Points on a hilly landscape, in no order, each with its height.
A climber steps from a point to the highest of its 2 nearest points, and stops where none of them is higher. Distance is the straight distance between rows; heights are no part of it.
budom: [133 156 187 175 117 162 124 103 149  98 154 136 112 142 155 133 161 148
 148 162 189 118 156 106  93 152 105 127 187 128 122 184 119 117 127 109
  88 120 140  78 114 102 113 102 168 111 182 135 152 135]  (h 3.99)
gugeb: [ 96 150  86 136 136 134 168 132 148 130 116 117 173 138  88 154 207 116
 152 169 155 172  93 128 112  49 125 101 146 138  91  81 146 105 161  95
 126 132 112 158 145 100 127 118  81  81  90 120 187 106]  (h 8.21)
bavog: [128 145 173 133 156 110 164 135 164 172 147 119 129 173 203  88 108 109
 124 130  97 150 131 130  89 102  81  86 117 105 138 147 153 120 120 153
  81 127 129 168  99 124 118 115 136 108 169  85 131 125]  (h 5.44)
dedak: [151 131  86 108 151 122 160 154 115 170 181 139 172 127 103 121 127 198
 147 136 106 118  86 130 167 117 113 127 146 158 151 117 104 108 152 179
 163  92 131 128 206 135 139 129 105 171 115 163  73 146]  (h 2.63)
sinuz: [ 95 132 115 151 104 174 137  93  71 116 129 136 185 154 200 102 114  91
 148 115 162 131 146 144 108 111 133 103 147 110 160  84 120 140 127 157
  95 142  95 136 151 162  85 120  77 109 116  99 115 144]  (h 3.85)
pevi: [144  74 223 120 103 140 137 121 130 121 145 164 142 151 118  94 170  94
 125  95 108 120 124 128 122 137 163  69 107 104 136 128 120  68 113 162
 114  82  85 118 103  92 150 150 192  68  71 134 151 145]  (h 5.01)
gabud: [147  84 138  78 115 147 151 149 170 153 160 125 114 112 165  91 160  62
 132 170 113  85 130 147  97 130 185  78 198 133 127 131 113  64 128 158
 141 110 131 165 140 149 133 135 108  90 143 105 110 108]  (h 4.08)
vidag: [195 124 123 178 127 127 101 157 145 129 117 127 106  89  86 144 172 133
 150 153 161 110 154 116 164 187 192 157  99 122 147 145 130 156 142  85
 101  85  98  81 169  66 118  75 185 145  89 149 196 128]  (h 2.55)
kire: [ 81 108 115 130 151 121 102 113 177  82 123 184 101 146 145 116 146  91
 131 128 142 124 125 127 122 150 110  81  95 124 104 119 103 126 140  81
 151 132 121 126 152  84  90 134 144 112 127  87 152 171]  (h 2.07)
pakan: [132 155 196 136  99 149  70 132 129  85 101 144 145 128 150 141 161 165
 110 113 133 111 138 161 106 148 117 114 161 103  87 128 124 131 117 114
  98 161 138  72 130 137 156 111 186 130  80 121 198  88]  (h 2.19)
luti: [101 161  96 155 146 137 172 170  96 146 112 156 178 162 174 122 108 144
 132 107  87 137 128 153 165  20 124 124 117 148 135  67 143 141 131 133
 160 156 123 135 220 123 132  92 107 130 115 115 108 151]  (h 1.02)
rodar: [110  98 155 140 149 122 113 140 102 163  79 142 139 140 120 140  74 183
 125 107  94 124 125 127 194 131  89 142  89  96 142 134 125 167 122 153
 157 137 144 136 136 154 189 125 132 136  97 127  62 144]  (h 3.33)
gafu: [160 125 112 183 149 142 101 147 125 121  94  95 124  93  35 147 123  84
 150 147 150 182 140  75 165 100 181 198  72 129 169 142 116 135 149 124
  89 141 124 131 130 133 138 135  33 138 129 143 163 143]  (h 1.14)
lok: [121  68 182  66 153 128 115 122 169 153 162 156 113 139  90 130 165 126
 121 133  83 131  91 124 164 159  66 101  83  96 115 155  85 140 201 170
 153 120 142 156 129 101 145 124 119 133 142 135 137 159]  (h 6.13)
Gamu: [105 137 118  89 132 130 127 118 133 124 137 124 139 133 123 114 112 173
 130 135 176 188 100 171  58 103  93 116 140 137 115 137 142 158 108 134
 121  84 132 163  73 159 106 153 103 102 119  82 153  97]  (h 6.27)
voril: [124 108 156 170 126 139 125 120 120 140 110 139 129 119  72 113 105 183
 163 142 131 131  87 101 137 142 125 104 141  70 129 156 106 153 142 143
 132 144 159 135 116 139 189 134 127 131  63 130 120 127]  (h 3.71)
vaka: [186 131 135 158 171  88 115 150 215  95 107 153 102 122  79 138 179 126
 144 145 104 128 129 103 169 165 170 134  98 134 157 136 119 152 132  82
 104 105 155  79 152 107 150 108 136 146 141  95 179 121]  (h 2.74)
Bego: [119 138 134 144 119 109 129 141 108 175 128 130 157 185 163 112 116 133
 135 119  89  98 135  90 106  96 113 133 173  63 132  71 118 182 112 179
 135 209 176 107 171 207 120  96  99 116 173 118 123 101]  (h 4.50)
Lonu: [119  76 180  50 144  97 121 155 166 139 124 187 159 120 121  99 117 105
 128 111  82  68 123 164 114  86 160 122 107 107 139 131 101 135 123 132
 166 112  99 177 190 137 104 150 134 116  60  75 121  97]  (h 3.25)
Donu: [116 173 106 134 126 132 129 171 148 168 123 137 135 129 151 140  90 138
 118 119 162 136  80 132 104 151 159 104 137 129 118 119 165 176  60 133
 185 127 166 133 116 144 117 129 124  83 193 114 142 136]  (h 2.51)
zaf: [165 143 180  89  94 112  75 111 138  68  93 184 123  59 129 164 133 162
 111 146  90  92 145 143 140 142  95 182 125 100  93 154 150 115 146  79
 174 138 133  84 107 161 192 123 138 110 106 121 134 139]  (h 1.73)
Kedep: [151 174 108 121 112 122 155 128 149  73 123 164 108 104  89 167 139 148
  84 105 109 163  80 151 113  29 127 152 120 180  94 122 161 150 126 100
 196  86 151 156 103 115 144 119 111 134 183 134 127 163]  (h 3.72)
Riso: [171  76 126 148 128 161 153 180 140 173 113 152 114  95 122 125 127  88
 167 158 125 103 150 107 203 159 206 121 138 160 168 157 102 126 170 122
 150 123 104 116 190 104 121  94 132 128  96 151 103 135]  (h 2.11)
guvi: [126 111 152  92 135 117  91  98 149  94 158 134  92 114  91 107 128 173
 126 112 145 193 115 171  58 171  86 114 106 143 111 187 118 119 129 141
 102 102 122 150  37 101  99 144 155 138 139 105 187 116]  (h 7.19)
mopi: [ 89  31 142  87 124 120 116  87 113 123 132 175 123 169 103 129 165 123
 139 112 136 119 129 122 148 132 124  80 142  58 130  84  81 129 134 166
 158 167 147 131 113 187 157 128 110  61 119 107  78 148]  (h 4.75)
suma: [111 138 138 123 151  76 102 142 139 140 148  86 111 186 108 139  98 120
 127 137 107  93 159  84 116 132 114 145 153 103 140  86 115 140  92 149
 100 219 149  90 152 156 107 117 143 148 195 146 112  98]  (h 4.06)
sut: [113  63 137 113 148 116 135  85 157 112 145 188 119 177  96 126 161 156
 156 129 112 156 114 113 149 127  79  63 126 110 128 102  92  97 182 178
 155 138 137 107 112 127 148 122 138 103 154 105  93 172]  (h 5.36)
paze: [ 91 116 140 131  89 159 107  83  80  74 165  84 103 148  99 115 146 111
 136 128 206 138 145 136  89 145 127 114 155 131  89 142 115  85 130  90
  73 142 137 144  92 106 121 137 148 109  85 126 142 110]  (h 3.39)
kigiv: [ 94 139  54 171 117 119 152 162 122 156 115 114 107 138 133 143 113 129
 136 125 175 145  98 111 175 207 144  87  96 128 134  92 179 152  96 107
 168 125 151 123 121 104 137 131 139  93 131 127 133 135]  (h 2.71)
vezig: [129 101 155 167 151 155 138 162 128 209  91 148 117 122 158 113  92  76
 160 126 122 111 128  70 201 148 197 138 105 131 172 159 104 189 114 155
 151 143 100  98 151 137  96 106 106 136 145 137 135 150]  (h 1.92)
Siris: [121  68 161 139 133 113 104 152 127 180  84 101 127 165 104 143 130  71
 128  95 149  93 161 107 175 165 163 140 110 107 145 106 145 178  93 126
 101 142 118  72 153 172 103 122 186 126 103 119  99  68]  (h 3.48)
ritu: [111 110 156 110 140 117 161 129 126 154 150 124 114 160  81 151 155 162
 134 129 122 140 123 141 145  87  73 135 121 153  88 162 128  79 160 106
 149  87 114 136 146  48 135 124 193 147 107 174 115 140]  (h 0.39)
gafe: [ 85 153  52 106 135 116 149  86 108 156 165 109 178 116 153 125 130 114
 126 121 158 174  79 154 105 103 100  90 122 111  96 101 163 114 128  66
 139  80  81 141 140 113  81 170 153 110  95 119 140 172]  (h 6.15)
geli: [130  84 189 113  84 143 126  75  98 114 135 185 122 140  81 143 142 161
 161 107 202 124 114 113 136 178 148 111 127 102 137 143 126 145 120 110
 190  75 114 124  81 131 144 132 162  99  96 155 129 114]  (h 3.47)
bafu: [ 92 118 105 106 149 140  60 132  76 125 179  87 111  96  71 133 119 172
 110 148 129 124  92 160 136 125 152 124 138 132  81 144  71  83 151 128
 140 110 119 100 188  96 119 140 139 158  89 171 129 182]  (h 1.81)
Soret: [159 154 147 174 114 142 105 126 166  78 112 129 127 122 134 107 146 136
  98 122 116 166 114 141  47 122 120  95 133 146 134 151 127 101 113 169
  61 121 108 132  40  98 106 142 158 136 177 115 187 123]  (h 6.43)
lonat: [118 117 132 106 155 134  79 127 131 103 160 107 123  84 149 154 128  97
  83 157 132 141 166 170 146 167 106 145  95 128 129 136 105  95 125 124
  71  92  90 113 157 125  88 155 138 136 138 121 128 202]  (h 3.62)
fif: [ 85  78 168  41 127 101  91 153 175 143 146 150 115 121 115  95 129  85
 118 131  92  77 143 162  94  95 182 119 158 119  98 134 104  75  96 134
 177 154 130 156 166 156 128 157 131  93 130  97 108  97]  (h 3.61)
Vetez: [128 128 130 205 108 144 118 120  87 109 110  94 111 113 151 136  91 135
 126 123 183 120 174 129 139 192 132 169 120 152 165 181 143 145  96 120
  62 120 103 117 105 127 101 129 158 176 131 144 113 142]  (h 4.53)
kavev: [165 107  99 190 102 155 148 143 115 149 102 122 131 124  73 161 153 108
 158 144 141 130 130  93 161 167 197 145  95 140 156 124 120 113 148 130
 124 100  85  98 150  55  73 121 147 147 101 193 145 142]  (h 2.35)
kip: [ 66  99 191 172 107 145 114 133 102 149  90 118 124 129 151 106  75  91
 133 122 120  81 120  82 149  88 152 123 125  88  95 161 130 164 115  94
 161 198 125 138 126 135 156 122 113 135  90 111 130 143]  (h 1.62)
Fogez: [142  88 183 115  88 172 154 129 127 142 150 119  98 104 130 104 151  66
 131 145 131 100 130 108 121 163 201  89 154 128 128 164 122  70 137 151
 124 102 115 160  82 100 146 138 121  96 115 159 146 126]  (h 4.52)
gudom: [127 118 136 142  62 134  88 120  70 142 109 126 127 109  86 185 140 125
 135 133 206 135  98 135 155 183 131 129  83  75 110 118 173 139 125 103
 175  97 107 133  91 113 152 111 172 103  83 155 160 138]  (h 3.21)
goza: [162 149 178 105 145 106 150 157 160 147 140  73 130  70 123 118 122 139
 127 170 116  95 134 127 134 152 123 189 119 124 147 195 139 164 140 114
  95  98 139 187 108 142 168 129  89 172 100 147 167  67]  (h 1.79)
dived: [149 156 112 125 167 145 123 148 160 116  94 190 140 119 118 154 111 125
 134 148 127 159 159 123 139  80 151 191 107 151 168 117 119 142 128 131
 158 118 148 135 166 156 131 124  45 104 198  97 130 158]  (h 4.97)
luda: [153 104 136 110 151 130 127 159 132 147  94 118  75 126 148 121 126 108
 126 112 111  66 173 109 192 191 170 166 138 186 136 161  93 151 132 112
 139 143 145 132 173 126 136  93 138 168 149 138  92  83]  (h 1.91)
depet: [187 147 146 129 124 141 137 170 132 124 148  61 100  59  64 139 157 120
 116 158 147 135 150 150 140 134 181 209  97 172 141 174 121 152 182 102
  67  80 133 166 135 121 169  97  73 169 103 146 170  91]  (h 1.58)
pokef: [ 96 145 151 203 117 170 113 122  92 145 103 119 170 145 189 125  85 115
 136 102 170 132 157 121 151 157 117 114 102 105 154 139 151 170  84 137
  85 158 101 104 143 121 100 130 146 141  94  99 127 140]  (h 4.24)
fozok: [124 120  99 170  93 163 161 113 105 148 116 188 190 146 153 103 133 104
 128 105 144 145  96 142 101  66 178  44 140 121 164  68 129 103 125 191
 139 114  59 154 156 134  81 128 111  85 105 105 146 155]  (h 3.42)
Zim: [137 147 115 138 175 141  99 168 174 111 117 136 138  71 160  89 104 109
 103 114 111 134 146 146 134 173 173 148  66 121 168 124 119 179 139 106
  74 121 131 135 166 135 119 142  78 120  86  48 188 123]  (h 2.60)
zep: [129  96  75 123 128 107 129 111 136 129 114 121 125 103  37 144 144 182
 160 167 128 159  73  85 138  93 140  89 146  94 119 104 120 103 153 150
 163 157 145 134  80 143 193 141  89 109  91 153 108 122]  (h 4.19)
Volu: [192 114 118 148 109  95 111 105 144  74 115 106  64 130  79 142 134 108
 136 143 100 128  95  54 120 175 126 103 122 108 144 151 117 132 162 145
 123 166 151 117  55 124 147 116 112 166 158 149 112 124]  (h 3.18)
nede: [114 127 112 110 127 143 157 113 155 115  91 148 149 119 149 110 169  81
 137 151 104 158 134 127  80  44 139 108 138 147 117 124 128  48 180 122
 119 150  87 191 108  90 113 142  89  85 110 115 142 120]  (h 6.65)
Kaza: [153 172  79 103 145 119 116 156 164 101 117 160 183 111 169 142 163 131
 104 118 102 111 174 181 120 158 166 173 122 190 151  74 139 115  75 120
 130 103 123  88 190 143  84 151 145 154 145 105 162 120]  (h 5.09)
dakon: [133  46 155 109 125 134  82 139 117 132 118 147 105 178  70 139 129 133
 122 101 138 113 110 168 159 150 160  87 144 100 127 108  89 151 110 185
 137 109 150 103 128 180 155 110 161 121 135 118  82 130]  (h 4.21)
duru: [166 123 117 132 124  87  77 136 170  46  98 111  52 120  72 147 146 112
 102 137 120 145 122 121 119 143 126 128  99 130 104 133 132 144 136  77
 117 151 164 117  86 124 157 109 140 140 128  95 148 107]  (h 2.96)
sise: [154 149 147  67  71 117  80 130 104  95  97 107 131  70 126 173 147 104
 109 126 120  77 133 130 125 185 131 182 120 120 117 135 129 131 157  80
 154 155 128 129 119 161 119 120  97 143  99 150 155 104]  (h 1.65)
duz: [ 98 181 115  97 151 122 104 127 128 107 148 127 162 131 125 163 129 161
  97 127 101 151 101 116 124  13  83 155 117 125  82  90 114 137 149 120
 175 172 157 101 156 145 146 113  80 109 172 129 124 179]  (h 4.79)
Zuze: [143 128  65 107 181  81 159 154 137 132 171 119 140 132 108 123 137 157
 117 123  76 136  95 137 178 128 110 113 123 149 121  80 124 126 147  99
 153  84 165 114 194 133 144 131 148 175  77 119  84 127]  (h 3.04)
Rol: [157 164  75 154 105 130 148 110  85 103 129  81 106 109 125 102 127 107
 128 124  98 140  92 104 115 113 129 119 105 158 109 146 128  97 178 114
 112 135 108 161 112  69 125 132 118 179  96 155 147 136]  (h 3.77)
nud: [146 177 156 135  74 142  90  84 119  50 116 156 138 123 197 154 157 165
  95 114 125 125 160 148 117 167  45 131 139 133 117 131 135 107 158 111
  80 139  91  87 103 124 139 106 181 165 139 141 174 135]  (h 2.39)
lil: [185 137  90 169 102 101 155 111 129 107  93 104  95 102 144  99 122  79
 130 134  42 116  77  58 139 125 145  78 125 112 124 128 151 103 170 149
 138 143 149 151  71 119 163 130 117 161 120 139 102 141]  (h 3.41)
zeset: [ 89 126 146 128 109 161 130 124  93 138 179  36 119 139 164 103 142  77
 103 145 185  97 148 121 115 158 105 113 167 119  89 116 150 123 142  85
  53 156 157 148 138 140 129 121 151 138  63 137 128  79]  (h 3.01)
fut: [135 130 107 127 137 103 118 166 141 142 158  40 144 134 117 152 158 134
 111 148 136 122 178 144 146 190 144 147 135 139 157  92 128 113 107 141
  54 112 109  78 168 111  99 134 173 177  98 149 133  84]  (h 4.51)
Geba: [139 146  85 134 129 153 118 190 116 167  83 109 104 107 160 131 108 118
 129 106 105  83 139 107 158 224 192 146 127 189 134 120 117 132 104 116
 159 186 160 101 157 120 129 122 133 137 138 150 159  81]  (h 2.09)
deg: [ 98 103  90 119  97 135 144 140  96 160 110 101 123 111 125 193 133 107
 100 127 189 153 112 137 177 163 107 101  91 133 120  96 181 141 126 136
 158  96 113 170  83 131 154 129 128  98 135 149 107 146]  (h 2.93)
kuluf: [ 92 117 144 129 123 147  93  84 108 103 170 145  96 109 102 122  98 175
 125 122 130 131  84 124 124 137 112  96 132 111  88 163  75 100 166 137
 170 149 126  99 141  75 140 151 160 136 137 159 107 195]  (h 1.48)
Lif: [110  87 159 154 128 112 120 100 106 147 140  97 117 182  81 122 107 105
 152 124 151  79 151  73 139 169 148 128 165  80 126 116 113 150  90 113
 120 181 172  65 137 176 128 132 148 113 132 139  80  96]  (h 3.74)
pirek: [183 181 135 183 123 135 140 132 148 136 126 127 117  66  46 170 123 125
 139 154 161 170 162 130 129 105 181 226  74 139 168 139 135 115 163 102
  97  71 145 124 111 126 164 134  47 150 105 154 187 125]  (h 1.34)
Vab: [123  93 175  70 138 105 151  71  94 137 184 123 144 179 181  88 124  83
 124  91 109 149 166 168  95  53  87 115 147 103  94 145 128  93 120 119
  75  90  96 167 108 144 135 143 164  89  80 101  95 132]  (h 4.69)
likid: [148 124 184  83 110 148 109 123 137 109 120 184 160  99 179 132 143 204
 110 141  94  92 133 190 109 153  78 126 183 102 110 136 135 122 122 144
 151 114 135  87 130 186 165 131 155 129  98  99 157 107]  (h 1.96)
lebo: [131 152 102 136 137 129 151 124 129 129 120 152 113 127  77 114 115 154
 121 118 116 157  92 112  93  57 118 134 114 189 107 148 110 123 153 151
 171 107 107 185  94  68 121 135  96 164 140 174 133 121]  (h 3.37)
fek: [127 124 190 138 119 120 151 114 143 156 138 188 121 220 147 104 112 146
 170 122 149 127 179 121 119 137 113 147 131  84 159 150  97 159 118 181
 127 173 139 114 140 155 120  92 110  62 207  90 126 118]  (h 4.62)
gafep: [172 105 161 110 106 138 137 125 125 185  98 126  82  98 128 116 120 141
 127 101  99  91 107 105 128 182 161 144 176 121 139 177 111 176  95 170
 161 150 168 138  69 162 134 122 144 149 175 138 137  78]  (h 2.13)
bip: [165 173 113 116  91 131  92 142 112 113 123 115 101  60 168 146 122  90
  74 134 119  67 168 140 133 243 184 173 129 169 128 105 131 114 153  78
 117 169 137  96 160 131 143 110 123 141 111 161 182 119]  (h 1.86)
soru: [106 136 185 161  93 154 140  88 117 120 158 126  95 133  91 123 125 148
 156 155 223 120 121 111  98 144 138 126 169 121 103 187 129 127 125  94
 139  88 138 134  89  93 147 124 147 116 112 172 137 121]  (h 3.73)
bal: [ 81  93  80  68 168  82 149  96 102 179 145 114 120 175 179 121 123 110
 129 113 146 170 148 177 135  66  88  97 165 107  94 110 151 105 122 109
 122 110 127 180 108 158 153 117 147  89 126  95  55 134]  (h 5.41)
laru: [197 122 187  78 106 123 142 151 133 197  77 112 128  55 123 140 135 124
 152 139  93  92 132  85 151 167 140 215 135 121 156 181 144 156 113 127
 155 105 130 152  68 187 135 131 117 143 140 185 165  50]  (h 1.97)
Boze: [188 153 112 156 104 100 113  62 130  40 132 114 118 117 153 177 151 131
  90 127 102 111 162 131 158 157  80 134 129 126 150  89 112 140 138 135
  50 105 101  84 129 154 149 112 178 223 136 136 118 160]  (h 2.61)
fadu: [101 147  74 108 132 102 184 111 125 166 117 112 142 116 173 136  98 116
 138 144 125 169 107 123 111  55  81 105 140 101 120 106 199 107  99 132
 162 133 111 163  68 156 148 148 113  88 151 126  80 125]  (h 6.28)
fopi: [ 89 131 104 148 170 141 119 136  99 136 149  87 109 151  84 143  88 153
 129 138 179 178 148 133 125 102  76 152 103 154 127 146 112 128 121 137
  91 151 133 154 114 104 108 126 108 130 179 161 105 171]  (h 0.76)
Dal: [ 73 154 145 122 160 124 146 103 144 149 177 182 135 133 179 112  96 179
 116 115 124 117 108 134 145 138  48 112 113 142  93 177 108 139 142 101
 193 128 125 117 164  75 126 143 158 135 144 126 117 184]  (h 1.66)
Lobod: [108 175  79 116 110 124 135  97 137 137 197  96 164 143 123 125 161 104
 110 108 136 130  56 133  86 140 112  68 130 121 107  84 145 106 141 127
 154  92 110  95 155 111  52 170 146 144 166 154 141 160]  (h 5.42)
mebo: [114 130 174 108 119 153 185 106 116 143 167 171 146 180 136  99 130 148
 154 115 178 152 148 154  72 104 104 141 133 142 140 142 118 176 126 171
 133  79 124 184 110 132 123 111  91 111 115 130 144  74]  (h 5.56)
pon: [ 84  97  85 180 133 140 103 141 106 112  77 100 116 145  58 160  98 111
 133 146 209 138 148  97 156 147 136 179  78 149 156 138 137 146 118  98
  96 165 117 138 125 133  96 149  75 108 146 143 131 135]  (h 0.95)
Toba: [ 77 147  82  89 179 113 107 108 162 103 167 156 103 113 154 124 111 129
  90 119 100 153 116 140 120  98  83 134  94 162  66 147 117 122 142  62
 184 140 134 139 144  76  95 143 123 112 177 103 122 212]  (h 1.85)
Zad: [147 187  77 114 102 118 132 134 126  98 126 108 155 122 165 164 141  91
 110  95 116 106 135 151 126 136 133 169 149 160 140  60 186 125  77  98
 131 102 108  85 176 151  81 153 174 179 166 161 103 103]  (h 5.62)
Puf: [154 137 136 121 168 108 118 138 156 121 113 147 170  87 154  95 100 123
 130 127  71 114 120 131 108  92 156 120  98 101 171 111 104 165 138 126
 112 104 106 153 176 163 113 149  89 146  69  59 119 135]  (h 2.89)
pigen: [169 138 142 161 143 151 134 119 155 119  89 170 103  99 143 141 113 104
 123 147 141 142 126  87 149 118 153 143 112 130 156 146 147 202 134 120
 149 110 144 141 100 178 155 122  60 119 166 109 135 135]  (h 4.56)
mufe: [ 74  94 138  58 159 109 167 173 126 197 152  97 109 135 116 148 114 105
 120 128 121 100 128 139 172  94 127 133 110 151  93 153 131 110 129 100
 178 115 121 184 157  79 142 134 153 119 112 151  82 120]  (h 0.21)
zuku: [139 150  86 106  96 104 112 147  97 109 127  45 135 101 110 175 136 132
 119 133 145 118 139 173 127 180 131 169 123 145 132 111 184  93  78 112
  97  82 111 107 115 124 107 157 165 154 113 165 108 110]  (h 5.05)
retif: [ 96 116 185  71 116 122 172  81 145 111 143 186 134 170 130  72 136 141
 154 106 145 142 157 148  56  77  96 128 128 155  94 164 104 103 144 115
 157 115 107 183  93  90 117 131 115  68 108 104 154  83]  (h 5.04)
Nisi: [101 112  99 156 157 134  82 162 140 106 148  88 144 121 129 165 155  97
  76 152 161 140 194 176 137 167 125 158  77 146 127  88 130 137 101 125
  30 115 106  87 172  99  59 138 194 149 117 115 162 161]  (h 4.04)
Lape: [114 168  96 124 141 135 120 149 113 113 115  99 157 104 172 103  99 131
 124 148  86 133 136 102 121 128 116 149 143 134 136 119 139 107 146 122
 126 195 149 127 141 149 137 142  65 123 119 138 125 115]  (h 4.37)
Mafam: [156 154 167 135 144 122 129 134 188 146 122 155 138 108 210  94 105 147
  95 118 101 135 134 171  96 127 110 101 108 137 169 169 145 102  81 181
  88  82  83 146  89 105 116 162 177 140 160  86 167 147]  (h 5.89)
Sesut: [113 122 197 124 124 158 101 146 137 144 140 135 119 179 148 140 132 148
 129 125 185 116 175 161 108 183 112 131 166 128 126 158 135 130  88 129
  95 166 160  81 101 161 127 100 143  66 189 120 151 104]  (h 4.27)
goga: [145 152 139 168 122 117 167 116 160 164 154 145 153 204 198  78 118 125
 157 148 106 122 143  86  99  86  90 108 147  62 151 113 137 135 139 184
 102 175 150 132 138 165 104 101  86  83 195  88 134 115]  (h 5.00)
gata: [ 73 106 189 126 116 173 118 138  96 145 100 153 130 174 128 163 120 118
 124 107 153  97 142 122 153  93 132 136 141 133  96 133 110 177 140 127
 175 196 137 137 148 122 151  82 114 105 155 158 119 132]  (h 1.45)
kugas: [155  84 181  78 136 108 110 127 177 142 162 112 103 113 112 137 166  87
  91 121  87  90 100 116 142 156 127 116  92  82 145 150 108 151 133 162
 106 108 116 148 122 129 115 141 146 173 114 135 127 133]  (h 6.88)
gava: [103  92  81 116 123 123 151  80  88  90 107 108 124 134  88 108 133 172
 173 132 135 158 119 101 111  44 121 116 179 120 116  99 108  85 148 145
 146 166 123 147  75 125 170 131  90 124 115 155  55  86]  (h 4.86)
febul: [151 144  76 201 132 127 154 136 130  85  86 143 139 143 147 104 135 146
 164 139 112 119 162 133 104 134 148 142 165 163 155 124 131  87  97 124
  82 139 139  93 145  76  89 130 166 152 133 139 119 135]  (h 5.60)
doda: [ 81 151 110  75 119 128 163 143 131 176 172 139 129 159 159  91 103 174
 136 104 145 136 109 144  83 159 101 100 141 133 100 134 125 145  90 165
 184 162 179 167  99 109 125 122 136  81 182 113 123  94]  (h 2.28)
Fotin: [100 141  83 146 139 147 105 153 134  90 118 145 111 107 138 129 126  75
  82 111 120 113 121 124 148 141 175 122  78 162 123  93 104 164 161  87
 129 148 140 148 192  86  94 122  96 142 100 102 156 158]  (h 2.29)
vive: [127 120  74  92 123 125 170  67 143  77 102 134 132 119 150 109 166 128
 166 145 112 163 129 100  73  37  85 104 186 126 107 114 131  91 193  95
 128 164 112 148  74 141 148 131  86 101 101 103  91  89]  (h 5.66)
dagu: [114 148 166  66 107 114 185  73 102 109 195 128 148 190 168  78 153  83
 124  75 125 154 154 151  59  59  61 136 130 146 105 127 152 112 121 105
 100 131 104 184  85 132  87 139 133  81 139 118 142  84]  (h 4.54)
Gol: [168  96 103 141 153 128  81 172 135 142  89 122 107 113  77 155 121 124
 116 118 128 137 100 142 181 154 188 119 118 129 164 105 108 154 105 156
 114 101 132  86 153 163 136 123 137 113 160 125 104 158]  (h 3.80)
Leb: [102  98 122 120 198 108 156 115 114 164 183 101  91 207 103  94 112 150
 145 119 128 157 135 144 117 109  93 117 119 148 107 156  88  97 139 150
  99 119 124 149 136  53 105 117 163 141 146 142 102 146]  (h 0.57)
fiti: [115 137  93 112 150 135 111 153 107 138 163 130 164 132 105 129 132 184
 123 123  97 126 117 185 125 122 142 139 145 166 128 107  96  75 119 176
 136 109 107  84 212  93  88 141 143 152 141 158 124 171]  (h 2.22)
todel: [ 97 122 107  80 147 109  69  96 115  95 160 119 109 140 142 146 130 124
  82 129 122 138 148 144 143 196  52 131 113 125 101  93  98 121 171 113
 123 157 139 115 156 162 121 144 132 162 125 129  92 167]  (h 3.16)
kelus: [164 120 132 127 122 110 111  99 115 102 102 130 122 130 190 160 108 129
  89 112 122 102 169 122 180 205  77 143 123 112 169 113 144 185 107 146
  92 123 142 113 110 194 141 124 151 184 153 110  69 131]  (h 2.83)
gume: [157 136 119 197 105 113 164 123 137 104  76 153 147 153 112 115 135 169
 190 141 117 132 139 102 115 113 134 127 138 136 157 140 186 108 101 113
 120  95 115 105  91  92 118 132 182 155  84 135 132  79]  (h 6.08)
rov: [137 156 123 159 111 141 140 102 124  93 155 103  97 103 173 123 114 129
 107 166 156 117 141 123 106 146 104 143 176 160 134 185 128 101 124 123
  84 104 128 131 102 102 113 140 139 161 194 171  90 171]  (h 4.20)
vok: [112 153 129 153 118 170 122 156  71 139  79 148 159 151 150 127  95 164
 144  90 105 102 136 131 154  41 162 158 150 163 125 111 112 157 129 153
 180 193 128 109 174 134 145  82  84 139 155 162 119 128]  (h 1.26)
miv: [138 104  69 119 168  84 119 170 168 109 135 124  96 151  74 155 143 118
 116 133 102 130  93 131 164 141 162  95 113 157 127  92 132 113 100 112
 175 100 154 122 159 127 123 134 146 136 164 105  91 153]  (h 3.44)
donob: [134 129 152 154  87 128 137 110  64 153 105  98 124  97 187 146  69 124
 102  94  94  98 127 110 184 148  94 142 110  96 143 144 157 183  98 159
 130 119 130 124  81 167 165 131 157 200 111 138  72 150]  (h 3.02)
teve: [151 187  76 172 153 127 123 149 142  89 114 121 129  96 160  95 112 129
 147 161  91 107 162 115 100  99 166 150 185 162 154 106 129  69 105 115
 109 163 166  81 159 144 133 134  96 128 159 119 100 139]  (h 4.98)
zime: [129 143 137 104  98 129 172 122 108 149 160  71 156 110 189 129 172 120
 154 162 147 116 140 128 125 160  70 132 157 100 112 135 188 100 163  75
  86 101 130 144 115 124 150 125 152 134  56 136 130  63]  (h 2.70)
fogil: [ 97 147  93  76  93 107 159  79 123 132 130 138 169 111 142 141 136 117
 130  96 114 167  52 123  83  84  73  81 136  77 103  99 168 115 141 108
 174 129  97 148  58 147 125 187 141  91 118 136 132 134]  (h 7.20)
bafos: [ 96 155  95 118 180  95  72 153 126 125 147 115 143 138  82 115 118 157
 120 125 116 182  76 140  86  64 123 107  95 103 105  98 104 140 122 146
 132 152 141 125 167 131 104 135  91 105 154  88 160 157]  (h 5.71)
gef: [126 207  95 121 132 133 130 142 136 107 136 170 158 105  95 147 103 206
 106  84 104 143  87 152 117  47 140 161 126 166 113  94 140 146  98 111
 215 124 161  92 174 129 125 124 110 131 172 126 131 166]  (h 4.14)
mida: [139 146  95 169 128 130 148 163  96 176  89 113 126 135 144 103  95 147
 142 102  97 109  85  90 150 158 166 113 142 159 134 129 141 191  85 167
 173 164 174 119  99 159 144 108 130 163 164 122 132 102]  (h 2.30)
Dele: [166 157  62 158 150 139 142 156 125 119  89 124 140 109  91 151 125 150
 137 152 153 169 149 149 117  94 165 194 140 170 165  98 161 131  93 144
 101  93 168 114 124 186 138 136  51  93 180 113 111 113]  (h 5.65)
dodoz: [110  99 193 154 137 136 146 144 148 186 119 144 132 125 168  85  77  79
 172 142 110  91 144  97 127 127 162 144 129  84 167 178 118 133 110 158
 131 163 106 150 124 143 129 141  87 114 129 114 124 119]  (h 1.78)
vez: [153 169  74 183 150 145 168 142 136 121 115 128 164 132  94 159 152 155
 154 183 153 198 120 129 132  51 121 128 165 135 126  85 162 110 137 127
 116 104 147 131 126 153 175 112  64 104 120 127 137 126]  (h 6.68)
vuki: [158 106 174 159  89 136 160 107 102 125 124 117 148 138 125  77 128 137
 149  94 109 126 132 129 115 129 139  81 115 112 150 153 138 105 132 167
  87  92  93 143  78  92 131 145 179 163  27 126 124  90]  (h 5.54)

For each start below, name the point where the climber stops.
kuluf | kugas
Dal | gume
likid | gugeb

Call two points neighbours if one is among the 2 nearest of the other. Go from one point of each pair to the other, from neighbour to neighbour, staying as high as possible. Name the lowest point that can't be avoided.
Vetez and gugeb | fozok
fogil and Vetez | budom
fogil and guvi | dagu
